A landscape with many valleys, sampled at points; each row gives a point and its height.
A ball rolls from a point to the lowest of its 4 nearest points, and stops where none of them is lower. Distance is the straight distance between rows; heights are no part of it.
j829 h=411: [ 84 160 138 101 176 151 160 110 117 130  91  47 121  71  97  42 189 100
 186 159  69 149]
j819 h=553: [140 130 128 166  82  90  94 117 120 181 144 147 160 171 173 172  74 167
 101 117 155 127]
j267 h=496: [145 164 144 144 114 112 130 140 158 144 132 154 136 149 136 157 161 109
  90 108  95 111]
j979 h=352: [148 115 130 133 127 133 140 135 121 113 117 132 138 102 124 118 145 136
 137 133 135 137]
j85 h=538: [134  95 127 190 112 119  91 103  92 153 141 115 153 123 157 130  88 203
 137 150 169 134]
j681 h=396: [153 130 141 125 114 112 130 120 139 115 138 159 125 154 123 155 129 127
 105 124 130 121]
j846 h=491: [154 142 146 163  98 110 117 126 134 154 130 140 154 136 145 146 145 151
 103 123 122 125]
j260 h=117: [131 170 152 133  79 108 104 138 177 176 152 173 110 199 132 184 122 119
  76  83  91 111]
j500 h=293: [151  93 130 182 116 127  94 117  96 149 134 112 149  90 148 107 131 198
 141 150 159 131]
j705 h=554: [132 107 126 174  99 110  98 104 100 148 147 131 155 155 163 156  56 188
 122 136 179 127]
j772 h=193: [128 179 128 124 143 129 156 151 160 135 127 137 138 143 126 144 167  86
 108 120  80 107]
j401 h=325: [152 103 133 141 121 124 120 115 116 110 127 137 132 120 129 123 122 155
 132 136 155 134]
j199 h=376: [ 82 196 131 104 175 126 185 135 146 144 125  98 133 127  95 111 170  62
 148 139  65 132]
j269 h=514: [100 186 132  95 166 137 152 157 170 128 145 136 111 182  99 164 154  35
 112 101  87 102]
j534 h=387: [ 86 149 124  79 187 127 175 142 132  91 119 115 121 142  92 124 139  60
 142 134 103 132]
j21 h=171: [135  63 119 148 137 154  97 105  90  94 127 103 116  85 142  86 113 201
 169 146 178 125]
j754 h=162: [ 86 158 122  95 174 134 180 126 125 116 104  86 134 108  95  90 154  82
 161 146  87 150]
j456 h=444: [134 118 121 150  85 101 105 107 119 152 148 151 141 177 158 172  63 167
 107 118 171 129]
j938 h=238: [142  96 124 143 128 142 133 129 113 114 112 117 138  82 128  96 145 153
 150 140 149 134]
j997 h=384: [142  69 111 122 147 153 120 122 101  84 117 107 119  73 131  79 121 161
 172 141 164 137]
j305 h=216: [ 98 158 130  69 179 136 148 148 143  95 140 143 101 177  86 163 136  34
 116 108 111 117]
j166 h=383: [110  92  97 100 154 161 141 123 106 114  96  76 110  33 126  47 137 133
 171 155 133 146]
j5 h=303: [129 126 129 100  98 111 118 103 142 103 155 184  89 196 122 179  74 122
 110 108 161 123]
j959 h=353: [140 137 135  91 144 122 136 131 141  88 138 163 108 167 101 157 128  83
 113 122 120 113]
j919 h=200: [110 123 103 119 149 163 146 127 118 147  86  76 130  29 130  51 159 143
 162 159 110 147]
j912 h=513: [144 143 133 122 138 127 149 141 139 113 122 142 138 135 117 141 154 103
 115 125 110 115]
j384 h=268: [134 128 117 146 141 145 150 146 130 143 100 108 152  68 132  94 161 142
 141 145 117 138]
j279 h=462: [144 104 131 199 103 118  87 114  91 166 139 115 160 117 153 119 104 201
 132 155 160 137]
j592 h=404: [ 99 108 106  83 166 153 155 120 105 101  84  75 115  57 108  58 133 108
 178 152 118 156]
j886 h=426: [118  89 104 104 156 153 148 130 109 103  97  95 117  49 126  68 135 132
 172 150 144 146]
j685 h=52: [139 151 144 141  74  92 102 125 153 168 153 168 130 185 146 176 110 138
  80  99 120 121]
j367 h=509: [138 161 133 119 136 128 140 145 150 118 133 154 125 158 114 154 149  89
 103 117  95 109]
j112 h=315: [105 106 101 109 154 162 149 124 113 131  86  74 116  35 126  48 148 130
 169 159 114 150]
j704 h=483: [126 103 112 156  97 112 106 107 108 137 144 145 145 181 168 169  45 179
 120 117 194 120]
j808 h=475: [156 131 145 161 102 108 120 119 130 147 132 143 143 134 138 143 136 155
  98 127 131 128]
j915 h=367: [129 136 128 117  80  96 112 116 150 136 162 180 107 196 129 186  79 132
  92  99 144 122]
j169 h=76: [126 111 120 114 144 145 154 141 125 102 105 116 132  84 121  97 144 124
 153 141 130 141]
j350 h=263: [140 146 141 129  91  98 113 123 151 151 143 163 115 172 137 167 121 126
  84 106 121 123]
j102 h=330: [121 143 115 127 144 146 164 143 137 129 104 113 142  86 124 102 161 110
 143 141 104 135]
j870 h=183: [147 115 128 101 137 128 145 123 124  78 121 146 120 130 111 130 128 109
 134 134 137 131]
j75 h=471: [152 153 150 166  80  96 105 125 141 187 144 147 154 159 154 163 128 154
  85 112 114 124]
j993 h=441: [ 76 136 135  82 180 155 153 100 100 115  91  36 107  66  95  30 178  96
 189 160  85 146]
j468 h=446: [104 117 124  63 184 138 165 136 119  57 119 128 115 137  98 123 113  63
 147 132 131 138]
j879 h=190: [114 116 114  98 157 146 163 132 117  99  95 103 127  83 112  91 142 104
 159 145 119 150]
j859 h=379: [143  84 115 108 149 144 140 123 107  66 114 118 115  92 117  99 123 131
 164 136 158 137]
j30 h=369: [144 112 138  92 125 118 132 102 132  80 143 166  98 169 111 155 100 113
 115 124 145 123]
j407 h=264: [111 156 140  79 163 138 131 143 154 100 141 153  95 189  91 172 137  43
 109  98 101 105]
j807 h=468: [146 132 140 147  92 101 112 114 135 145 140 151 140 157 143 158 110 153
  96 120 136 131]
j25 h=430: [101 183 127 110 164 127 169 152 155 131 129 127 132 151 112 146 158  61
 123 122  83 109]
j308 h=233: [131 108 122 103 149 138 156 138 116  80 108 121 126 102 115 109 133 114
 151 138 139 138]
j864 h=382: [127 135 146  72 142 133 118 120 147  82 154 182  77 203  90 187 101  68
 108 101 127 118]
j544 h=539: [147 112 142 188  99 107  98 109 105 164 144 123 157 130 152 139 104 184
 119 139 156 139]
j505 h=85: [128  67 114 159 141 152  92 128  89 131 130  92 130  43 158  60 143 204
 163 156 166 115]
j236 h=338: [138  68 107 139 146 155 114 124  99 102 119 101 124  61 140  79 130 178
 167 149 171 126]
j393 h=198: [147  88 119 172 125 144 114 141 102 148 119 103 147  59 149  85 156 183
 148 151 148 135]
j403 h=324: [136  97 110 167 129 155 121 149 104 159 108  93 151  35 153  70 169 177
 149 151 137 132]
j626 h=349: [134 150 142 104 101 112 118 128 158 127 159 177  92 196 112 182 112  95
  88  94 115 114]
j903 h=534: [146 158 133 149 118 123 146 146 152 144 122 139 149 133 135 141 170 119
 101 122  95 114]
j962 h=153: [130  62 121 177 134 148  75 116  75 130 135  94 133  73 161  83 116 220
 164 161 169 120]
j253 h=419: [130 117 118 136  83 101 112 111 128 137 153 161 129 194 160 180  54 164
 109 110 173 117]
j15 h=362: [125  78  98 131 147 156 122 134 102 135 109  84 123  27 154  50 147 167
 163 155 146 132]
j444 h=440: [111  97 108  71 166 145 161 129 108  63 105 105 112  95 106  89 120  93
 173 144 143 151]
j3 h=333: [129 160 150 101 125 124 112 134 168 121 149 174  91 197 103 183 129  69
  95  92  98 107]
j162 h=439: [145 145 150 151  86  96 115 117 146 159 143 152 142 163 140 159 124 148
  88 116 125 125]
j970 h=291: [127 152 135 130  70  93 102 134 160 166 155 171 120 200 144 193  86 129
  80  91 132 123]
j746 h=357: [ 90 179 126 103 175 129 180 140 141 124 119 107 133 137 101 117 154  66
 145 139  81 130]
j466 h=541: [153 137 137 176 107 120 129 143 133 160 119 124 165 106 147 126 170 154
 109 131 118 127]
j957 h=212: [141 163 146 151  73  90 100 132 159 188 149 161 137 180 147 173 119 139
  70  95 109 120]
j91 h=274: [138 116 117 175 123 150 121 152 116 169 106  99 160  50 151  87 175 172
 141 144 127 136]
j22 h=354: [138 188 153 130 108 122 116 155 185 154 153 156 105 194 118 184 150  77
  88  83  73 100]
j607 h=313: [ 94 117 116  82 174 149 165 123 111  89  93  86 115  81 104  66 133  93
 173 148 109 155]
j698 h=341: [137 124 120 138 133 146 151 145 128 128 101 118 142  84 125  99 158 134
 140 138 121 142]
j14 h=445: [125 172 133 106 150 131 150 148 155 116 132 146 122 159 110 157 150  65
 113 114  90 109]
j145 h=350: [127  99 105 146 139 158 125 145 108 151 106  88 134  31 149  63 154 170
 152 160 139 135]
j536 h=201: [124  68 124 177 123 142  80  92  84 119 132 111 137 125 152 113  67 222
 157 156 176 130]
j283 h=259: [130 118 120  91 153 136 157 136 122  79 115 134 125 120 106 122 125 101
 139 129 138 134]
j299 h=627: [152 122 142 209  89 111  85 120 102 197 135 117 176 116 161 129 130 187
 110 147 132 136]
j387 h=556: [148 133 141 170  85  95 104 113 123 170 147 141 159 156 155 159 103 165
  98 127 144 139]
j17 h=388: [149 120 132 125 124 124 138 123 131 105 123 144 135 132 126 129 144 130
 125 128 132 128]
j636 h=397: [122  82 103  93 155 156 144 124 108  74 101  99 110  68 117  74 120 118
 177 146 151 146]
j814 h=348: [138 145 144  93 128 125 123 133 153 107 147 170  98 187 104 171 132  82
  96 103 112 113]
j220 h=343: [135 165 148 110 105 120 110 142 177 136 154 173  94 198 106 194 126  83
  86  83  89 113]
j122 h=478: [137 138 130 156  73  89  99 120 137 182 154 153 150 179 161 174  85 156
  91 114 146 130]
j775 h=363: [148 158 143 141 100 109 114 127 156 155 143 160 132 170 135 164 138 125
  84 110 107 115]
j743 h=371: [131 155 129 139  63  86  88 147 158 190 162 168 134 198 153 196  80 138
  77  82 129 118]
j197 h=373: [112 137 152  64 160 137 114 133 156  81 163 173  64 221  73 200 108  28
 111  79 122 116]
j817 h=213: [151 107 133 172 117 132 117 133 108 149 123 115 150  86 142 107 158 175
 132 147 147 132]
j325 h=192: [142 106 136 132 111 115 120  90 122  99 141 149 124 153 132 146  85 165
 135 133 175 128]
j736 h=300: [ 88 153 126 105 164 152 162 108 117 132  89  57 121  65  99  54 175 111
 176 156  77 153]
j68 h=329: [140 126 123 175 123 140 137 150 123 156 108 111 159  76 142 105 179 163
 133 142 126 135]
j355 h=434: [102  86 104  83 162 161 146 115 105  84  94  82 110  56 117  50 123 113
 183 155 142 150]
j611 h=296: [ 89 177 130  82 180 134 160 148 149 110 138 134 115 174  94 153 146  35
 122 111  98 111]
j703 h=356: [132 158 137 149  59  89  92 129 144 192 152 156 150 185 161 185  93 149
  82  99 132 126]
j512 h=294: [122 115 109 145 141 156 138 140 116 163  94  86 139  27 140  64 167 156
 153 154 119 139]
j825 h=319: [149 101 134 119 121 116 133 107 120  95 134 148 122 139 124 135 112 139
 128 133 150 130]
j969 h=364: [115 128 121  78 169 132 161 140 124  80 123 127 121 132  98 126 130  76
 138 130 118 127]
j670 h=271: [114 161 116 125 149 139 173 143 140 143 101  98 142  91 120 103 161 110
 145 141  88 140]
j385 h=378: [130 190 141 123 133 136 127 157 184 143 152 152 108 190 108 175 159  64
  95  89  76  96]
j39 h=365: [141 139 141 106 125 121 130 126 149 110 140 168 107 177 112 164 129  94
  96 113 117 110]
j785 h=169: [134 172 150 143  62  94  96 142 177 194 150 163 125 197 144 185 112 124
  66  71  97 119]
j980 h=180: [128 121 111 151 137 152 143 147 119 154 100  97 145  41 144  74 171 158
 151 145 120 141]
j103 h=391: [146 106 138 147 107 110 119 100 115 118 140 140 130 147 138 146  93 173
 125 137 167 132]
j543 h=366: [125 152 118 117 149 132 168 147 138 118 106 122 138 109 115 120 157  95
 128 132 103 131]
j792 h=431: [151  81 126 148 125 136 109 106 105 105 126 121 128 102 136 105 116 186
 152 147 171 130]
j57 h=358: [149 143 143 132 104 115 124 122 150 133 138 158 130 159 128 159 137 123
  94 121 117 119]
j583 h=392: [145  97 130 210 109 129  76 126  86 177 131 102 160  76 154 105 138 208
 142 158 149 127]
j293 h=302: [119 127 118  90 159 137 161 135 126  83 114 129 128 122 109 115 136  84
 146 134 121 132]
j920 h=74: [151  85 131 132 129 133 129 104 109  84 131 137 115 125 125 118 112 162
 148 135 166 134]
j485 h=418: [121  46 113 170 139 155  70 100  67 115 133  86 122  66 167  75 103 232
 171 168 177 111]
j733 h=585: [137 101 129 168 105 113 108  96 103 133 137 133 144 147 149 140  75 188
 130 139 174 136]
j65 h=351: [133  86 111 165 132 154 109 148  99 160 119  86 146  30 160  63 164 192
 149 162 148 131]
j295 h=224: [152 105 125 191 116 144 106 152 103 176 118 105 158  61 150  91 169 187
 134 150 134 129]
j493 h=693: [135 139 106 140  67  89  78 144 146 177 165 164 152 206 177 208  54 141
  90  68 164 112]
j632 h=286: [141 157 137 172  65  84  94 141 144 209 152 150 163 176 175 180  91 152
  72 101 124 127]
j151 h=560: [142 144 130 132 133 132 151 148 143 121 113 131 140 115 129 128 160 114
 114 129 107 121]
j656 h=360: [122 150 127 100 154 138 161 147 140 102 119 137 128 136 111 137 144  77
 122 124 101 121]
j716 h=345: [127 166 135  95 144 132 135 147 161 111 142 152 110 176 110 166 150  62
 104 102  90 102]
j874 h=181: [ 96 134 119  89 169 142 168 131 119 106  96  90 128  89 102  89 141  94
 161 143 105 152]
j679 h=320: [105 174 118 117 156 133 177 142 149 134 110 109 139 106 114 117 164  88
 141 138  82 132]
j790 h=507: [150 147 140 186  82  85  94 124 127 198 138 136 167 150 168 154 115 163
  87 123 129 132]
j535 h=551: [138  75 127 180 122 134  94 100  90 128 133 112 141  99 147 106 104 209
 147 152 173 133]
j490 h=336: [143 131 123 154 134 142 144 146 126 146 111 116 155  86 139 111 167 144
 130 136 120 134]
j489 h=413: [112 169 126  95 155 135 148 153 158 111 139 141 117 172 106 163 149  48
 112 106  93 105]
j381 h=342: [124 144 122 108 153 137 162 145 134  98 113 125 138 122 113 123 147  91
 130 131 107 129]
j551 h=377: [144 128 138 126 101 105 124 109 138 121 145 165 118 167 130 159 105 140
 105 120 144 129]
j469 h=473: [ 82 140 128  79 174 148 171 115 114 104  91  71 117  86  99  65 149  88
 174 154  90 161]
j715 h=347: [ 93 133 116  96 162 152 161 119 112 123  88  68 122  63 107  52 155 109
 174 158  93 157]
j431 h=280: [132  71 115 185 131 147  75 126  75 150 135  92 144  59 163  73 136 217
 160 161 158 118]
j471 h=389: [143 139 137 105 127 125 135 127 148 106 136 158 119 163 116 158 139 100
 107 115 116 115]
j931 h=175: [139  84 118 172 126 144  91 133  92 145 128 100 139  58 156  86 145 198
 152 151 160 128]
j968 h=304: [108 146 107 131 151 155 157 124 124 165  85  71 130  40 126  54 176 138
 159 154  89 150]
j474 h=344: [139 129 140  86 115 117 122 116 142  98 151 177  89 185 113 174  99 104
  99 112 132 116]
j865 h=590: [145 129 135 190  83 102  92 116 112 183 142 131 171 145 167 156  88 177
 109 137 150 133]
j797 h=558: [145 102 135 173 104 113 103 102 105 136 135 122 149 129 145 133  99 193
 130 143 169 135]
j702 h=251: [109 153 130  86 168 132 159 147 140  94 125 138 123 152 105 140 141  58
 121 120 106 119]
j975 h=359: [138 129 142  79 128 122 124 116 141  87 151 179  85 189 102 176 104  84
 110 115 132 115]
j223 h=470: [137  71 122 164 129 139  94 109  92 112 129 107 129  84 143  94 112 202
 162 149 173 126]
j7 h=254: [148 115 126 148 126 135 138 135 117 127 116 121 147  87 132 108 157 150
 140 130 137 137]
j470 h=182: [121 128 140  79 100 120 108 117 156 110 167 195  70 215 109 196  71  92
 101  95 142 120]
j380 h=393: [101 100 107  76 163 150 156 126 106  82  97  89 115  72 108  65 127 102
 174 151 131 158]
j762 h=522: [ 97 129 125  59 188 135 162 141 126  62 129 133 110 154  88 135 124  52
 135 128 124 133]
j337 h=340: [105 159 121 107 162 132 170 143 141 114 112 113 136 119 108 115 152  83
 146 137  93 136]
j448 h=492: [127 126 103 132  75 101  80 133 133 136 163 176 136 224 174 212  35 147
 106  69 187 106]
j983 h=267: [143 164 149 146  84 100 109 131 161 175 144 159 131 179 140 168 133 131
  74 101 101 116]
j180 h=184: [121 124 111 134 146 151 158 143 125 143  94  98 138  56 130  82 158 134
 154 147 117 144]
j821 h=448: [134 140 133 134  79  93 110 114 142 147 151 167 127 180 147 178  90 143
  94 112 144 128]
j459 h=355: [ 88 158 125  95 174 145 174 115 119 126  94  67 128  85  97  69 160  94
 174 154  78 149]
j298 h=81: [120 152 136  85 164 133 148 140 142  90 133 145 111 163  98 155 137  59
 115 114 113 114]
j491 h=442: [125 118 110 153  90 100  98 120 114 139 153 158 150 197 177 191  37 165
 108 103 186 112]
j932 h=370: [124 168 119 131 144 135 171 152 146 138 108 116 145 106 124 122 163  98
 129 132  90 124]
j732 h=508: [109 184 151  95 156 143 122 154 179 120 161 152  86 213  85 194 139  23
 107  72  89 103]
j287 h=266: [142 164 142 162  61  79  89 139 154 212 155 157 154 191 165 178 102 145
  71  90 115 123]
j572 h=337: [ 84 141 128  78 189 132 174 136 123  90 109 102 121 125  92 104 132  66
 152 143 102 148]
j303 h=103: [129 106 108 134 138 153 141 144 114 134 103  98 139  55 135  79 161 149
 161 145 134 141]
j610 h=230: [136  63 113 159 137 153  97 117  93 115 129  96 128  61 145  76 130 201
 165 151 171 121]
j129 h=312: [130 128 136  71 158 127 136 124 133  67 144 161  95 171  95 161 116  71
 118 118 127 118]
j126 h=318: [131 110 130 140  98 105 114  96 119 125 146 159 130 173 146 168  67 170
 117 127 179 127]
j291 h=323: [ 91 124 117  91 167 157 148 108 105 124  84  59 113  53 106  35 158 114
 180 156  95 159]
j655 h=262: [102 165 121 116 157 141 174 126 131 138  97  88 140  86 105  79 166 101
 162 150  79 147]
j974 h=385: [141  83 132 183 115 136  87 108  89 146 138 108 146 104 153 112 108 200
 144 153 164 135]
j340 h=546: [145 121 134 149  95 102 111 105 123 144 140 147 141 157 149 150  92 167
 111 128 159 131]
j322 h=497: [108 193 127 109 162 130 156 157 169 137 141 133 122 169 108 153 159  47
 115 108  80 100]
j248 h=131: [ 74 100 123  66 173 153 148  98  96  86  82  60  95  64  97  31 136  90
 185 161 119 161]
j943 h=361: [144 135 141 110 107 111 120 116 144 120 147 171 103 178 120 169 110 122
  97 114 133 122]
j640 h=310: [ 77 115 127  68 176 152 156 104 102  92  85  58 104  73  94  45 151  83
 182 162 101 165]
j338 h=292: [146 100 125 106 146 132 142 121 116  76 123 131 123 121 115 116 123 124
 149 135 154 133]
j668 h=174: [124 160 142 124  75  99 101 138 172 174 158 175 105 205 132 192  95 118
  78  81 112 119]
j273 h=218: [101 158 116 109 159 140 175 140 134 122  98  99 140  96 107  97 156  95
 153 146  84 143]
j346 h=375: [131 177 148 116 117 125 128 145 166 134 147 160 102 185 113 176 147  78
  96  90  88 104]
j347 h=596: [107 185 136 103 158 135 138 160 174 129 151 147 100 194  92 178 154  34
 112  90  86  98]
j328 h=297: [116 153 150  80 151 134 120 140 160  97 155 165  82 207  84 189 129  39
  97  89 105 112]
j813 h=134: [131  71 111 157 135 150  99 132  92 136 122  96 131  52 155  66 142 191
 162 155 163 122]
j23 h=311: [104 154 111 125 154 151 169 131 131 145  89  80 138  66 114  76 167 117
 160 151  87 148]
j787 h=463: [119 131 115 116  69 101  93 134 142 131 163 180 111 217 153 208  51 135
 102  76 171 109]
j863 h=410: [151  99 136 199 105 124  87 123  93 175 129 107 168  94 155 115 135 194
 129 153 147 134]
j92 h=322: [124 160 150  89 128 130 109 135 169 115 155 175  79 207  94 190 119  60
  96  83  98 114]
j242 h=436: [154 123 140 145 113 116 127 123 128 122 129 147 135 137 128 135 137 145
 108 128 139 129]
j540 h=346: [150  83 125 168 121 139 110 118 103 125 128 112 142  85 144  99 133 191
 150 148 162 132]
j862 h=189: [133 101 126 139 104 112 117  94 116 118 145 151 130 166 145 155  68 170
 122 130 182 130]
j48 h=298: [125  52 114 168 141 157  77 114  72 128 138  84 134  54 163  65 128 222
 166 162 172 113]
j708 h=276: [138 162 135 150  64  82  95 141 162 208 158 167 140 192 159 187  93 141
  71  80 116 122]
j276 h=407: [152 100 134 157 115 128 125 119 115 123 125 127 141 104 134 115 140 165
 134 135 153 134]
j155 h=545: [112 189 134 115 151 139 142 162 171 132 146 144 115 179 102 171 154  40
 107  95  80  93]
j511 h=472: [129 130 112 150  76  98  95 128 125 161 154 157 148 193 174 191  50 159
  99 101 176 117]
j811 h=400: [133 173 138 114 139 131 136 146 168 127 142 154 115 174 107 162 154  69
  99 104  93  98]
j390 h=226: [ 90 151 121  84 176 138 177 138 130 102 106 103 128 118  99 104 142  70
 152 136  96 143]
j634 h=584: [114 195 140 113 145 137 128 163 183 137 153 146  98 203  97 185 154  31
 104  79  78  92]
j593 h=332: [ 85 182 130 111 170 136 174 120 135 142 104  68 131  97  97  83 175  88
 174 155  68 148]
j238 h=479: [124 108 109 168 134 155 128 151 114 183 103  87 149  30 158  63 176 174
 148 155 125 138]
j160 h=380: [131  83 114 186 135 147  87 142  81 170 128  83 149  33 164  63 156 212
 149 166 148 116]
j637 h=284: [106 132 110 112 158 160 153 120 121 136  88  70 124  43 121  53 155 124
 165 157  96 154]
j600 h=115: [140  74 132 187 117 141  84 114  85 146 134 100 144  77 153  98 125 210
 152 160 163 126]
j124 h=321: [142  88 130 198 115 130  75 116  86 161 138 102 149  88 154 104 121 214
 144 157 156 125]
j850 h=317: [141 108 138 114 112 112 125  99 125  94 142 160 105 166 125 153  90 143
 123 129 165 129]
j430 h=309: [141  88 115 124 137 149 135 129 111  96 118 113 129  84 129  96 139 148
 161 139 155 135]
j989 h=403: [155 108 136 145 115 122 127 120 117 120 121 135 141 117 131 123 140 158
 126 132 146 129]
j251 h=456: [141  84 133 153 121 125 112  98 106 105 133 130 129 123 134 120  92 190
 147 142 178 135]
j302 h=258: [141 177 154 137  95 113 117 141 172 160 148 159 121 184 131 173 148 106
  75  91  82 105]
j165 h=261: [149  98 133 118 130 125 136 107 117  81 129 141 120 134 118 125 114 142
 137 133 152 130]
j98 h=191: [147  97 122 151 122 138 124 140 109 136 115 111 141  72 135  95 154 166
 145 143 143 134]
j111 h=536: [132 147 123 136  63  86  92 141 152 174 163 169 135 204 162 197  67 139
  83  80 146 120]
j300 h=381: [131  63 106 125 149 157 118 123  98  90 119  89 118  52 148  69 127 172
 178 150 170 128]
j344 h=405: [141  71 122 136 138 144 114 110  99  85 121 113 118  85 128  93 119 172
 159 144 178 129]
j446 h=173: [ 96 150 120 114 164 155 153 111 118 144  82  55 124  47 110  45 172 122
 173 159  78 155]
j541 h=519: [156 129 146 181 102 113 114 123 123 165 125 124 160 116 148 129 148 169
 106 134 131 129]
j748 h=477: [152 107 140 171 112 120 107 110 107 142 132 132 145 117 142 121 119 181
 130 143 159 135]
j724 h=372: [134  84 107 106 145 150 137 130 106  79 110 107 119  72 119  86 123 134
 170 144 154 141]
j576 h=567: [141 156 131 147 131 127 150 146 148 135 121 128 150 119 128 129 168 117
 114 127  97 120]
j727 h=335: [ 87 121 119  72 183 143 167 125 112  84 100  91 119 102  95  81 129  82
 170 149 109 159]
j306 h=269: [104 142 115 112 160 148 168 134 126 123  94  88 131  74 107  88 156 106
 158 146  98 149]
j841 h=281: [125 151 133  94 156 131 150 145 144  98 129 146 119 148 110 146 146  82
 116 123 107 118]
j420 h=275: [115 129 130  90  86 112 110 118 151 117 171 195  77 214 122 198  64 110
 100  90 153 118]
j58 h=503: [ 85 120 125  59 188 138 173 132 117  67 110 110 108 128  89 106 125  58
 157 137 126 153]
j781 h=326: [133 148 143 118  82 100 109 119 155 147 153 177 112 191 133 180 101 125
  83  98 125 120]
j891 h=527: [151 148 144 146 113 115 135 134 139 134 125 142 144 129 132 137 154 128
 109 125 111 117]
j844 h=328: [145  86 132 137 119 124 122  91 106  98 131 139 125 141 129 132  90 181
 142 142 176 135]
j313 h=502: [137 118 124 163  87 101 102 108 115 158 145 144 153 168 168 167  73 173
 110 130 164 130]
j286 h=557: [150 135 131 155 119 130 141 144 135 133 111 136 149 108 135 128 163 135
 120 134 118 130]
j832 h=429: [123 165 124 119 147 126 159 148 147 122 122 135 134 136 115 138 159  83
 116 125  94 119]
j934 h=339: [131 157 149 104 106 125 109 133 171 130 159 181  84 209 104 193 114  82
  92  83 102 113]
j19 h=608: [132  87 128 161 115 123 106  95 100 116 136 131 133 141 144 133  68 194
 138 143 185 136]
j701 h=395: [142 121 139 130  93 102 121 106 133 131 144 164 123 171 134 161  93 145
 103 120 157 124]
j714 h=374: [ 99 174 127  93 172 136 170 151 153 114 125 129 124 155  98 142 148  52
 127 119  92 113]
j689 h=270: [115 136 139  64 176 132 136 136 136  70 143 157  95 192  92 162 119  44
 112 111 124 116]
j351 h=555: [155 135 146 187  92 107 105 124 118 177 134 125 165 124 154 138 140 168
 103 133 128 136]
j50 h=686: [138 147 115 154  61  83  87 140 142 194 164 158 159 193 174 196  66 148
  81  90 150 116]
j429 h=394: [108 113 106 103 155 152 153 132 120 123  89  87 121  54 117  64 143 121
 170 149 113 147]
j54 h=406: [130 135 124 117  77  93 104 120 139 142 156 173 116 196 148 186  68 141
  99  99 164 123]
j141 h=260: [130 128 131  82 164 131 149 139 135  75 128 144 114 152 100 144 128  72
 128 124 122 125]
j37 h=532: [152 118 144 162 100 109 113 112 120 143 138 140 143 137 142 137 122 165
 115 139 150 134]
j243 h=277: [140 121 133  89 149 131 140 121 122  73 134 156 106 153 105 144 119  94
 126 128 136 124]
j167 h=368: [140 163 146 109 116 121 125 135 160 127 144 161 110 181 113 171 137  93
  91  98  99 111]
j982 h=506: [151 157 145 162 103 114 133 136 142 157 127 141 151 137 143 148 161 134
  93 117 109 115]

Call two points neighbours if one is among the 4 nearest of the other. Go from one point of each pair to the other, from neighbour to neighbour, staying as low as possible. Name the highest point that can't be avoided.
j600, j862: j825
j505, j21: j610
j536, j248: j974
j260, j248: j22
j919, j754: j23
j920, j870: j165
j685, j260: j957
j474, j772: j832
j754, j505: j430
j874, j169: j879
j870, j298: j243
j98, j248: j607
j98, j505: j393
j600, j505: j931
j870, j169: j283
j303, j446: j512
j446, j919: j637

For each start below, name the point where the ball stops.
j448: j862
j347: j298
j626: j298
j634: j260
j367: j870
j122: j685
j50: j685
j167: j298
j797: j98
j636: j98
j403: j600
j903: j685
j39: j298
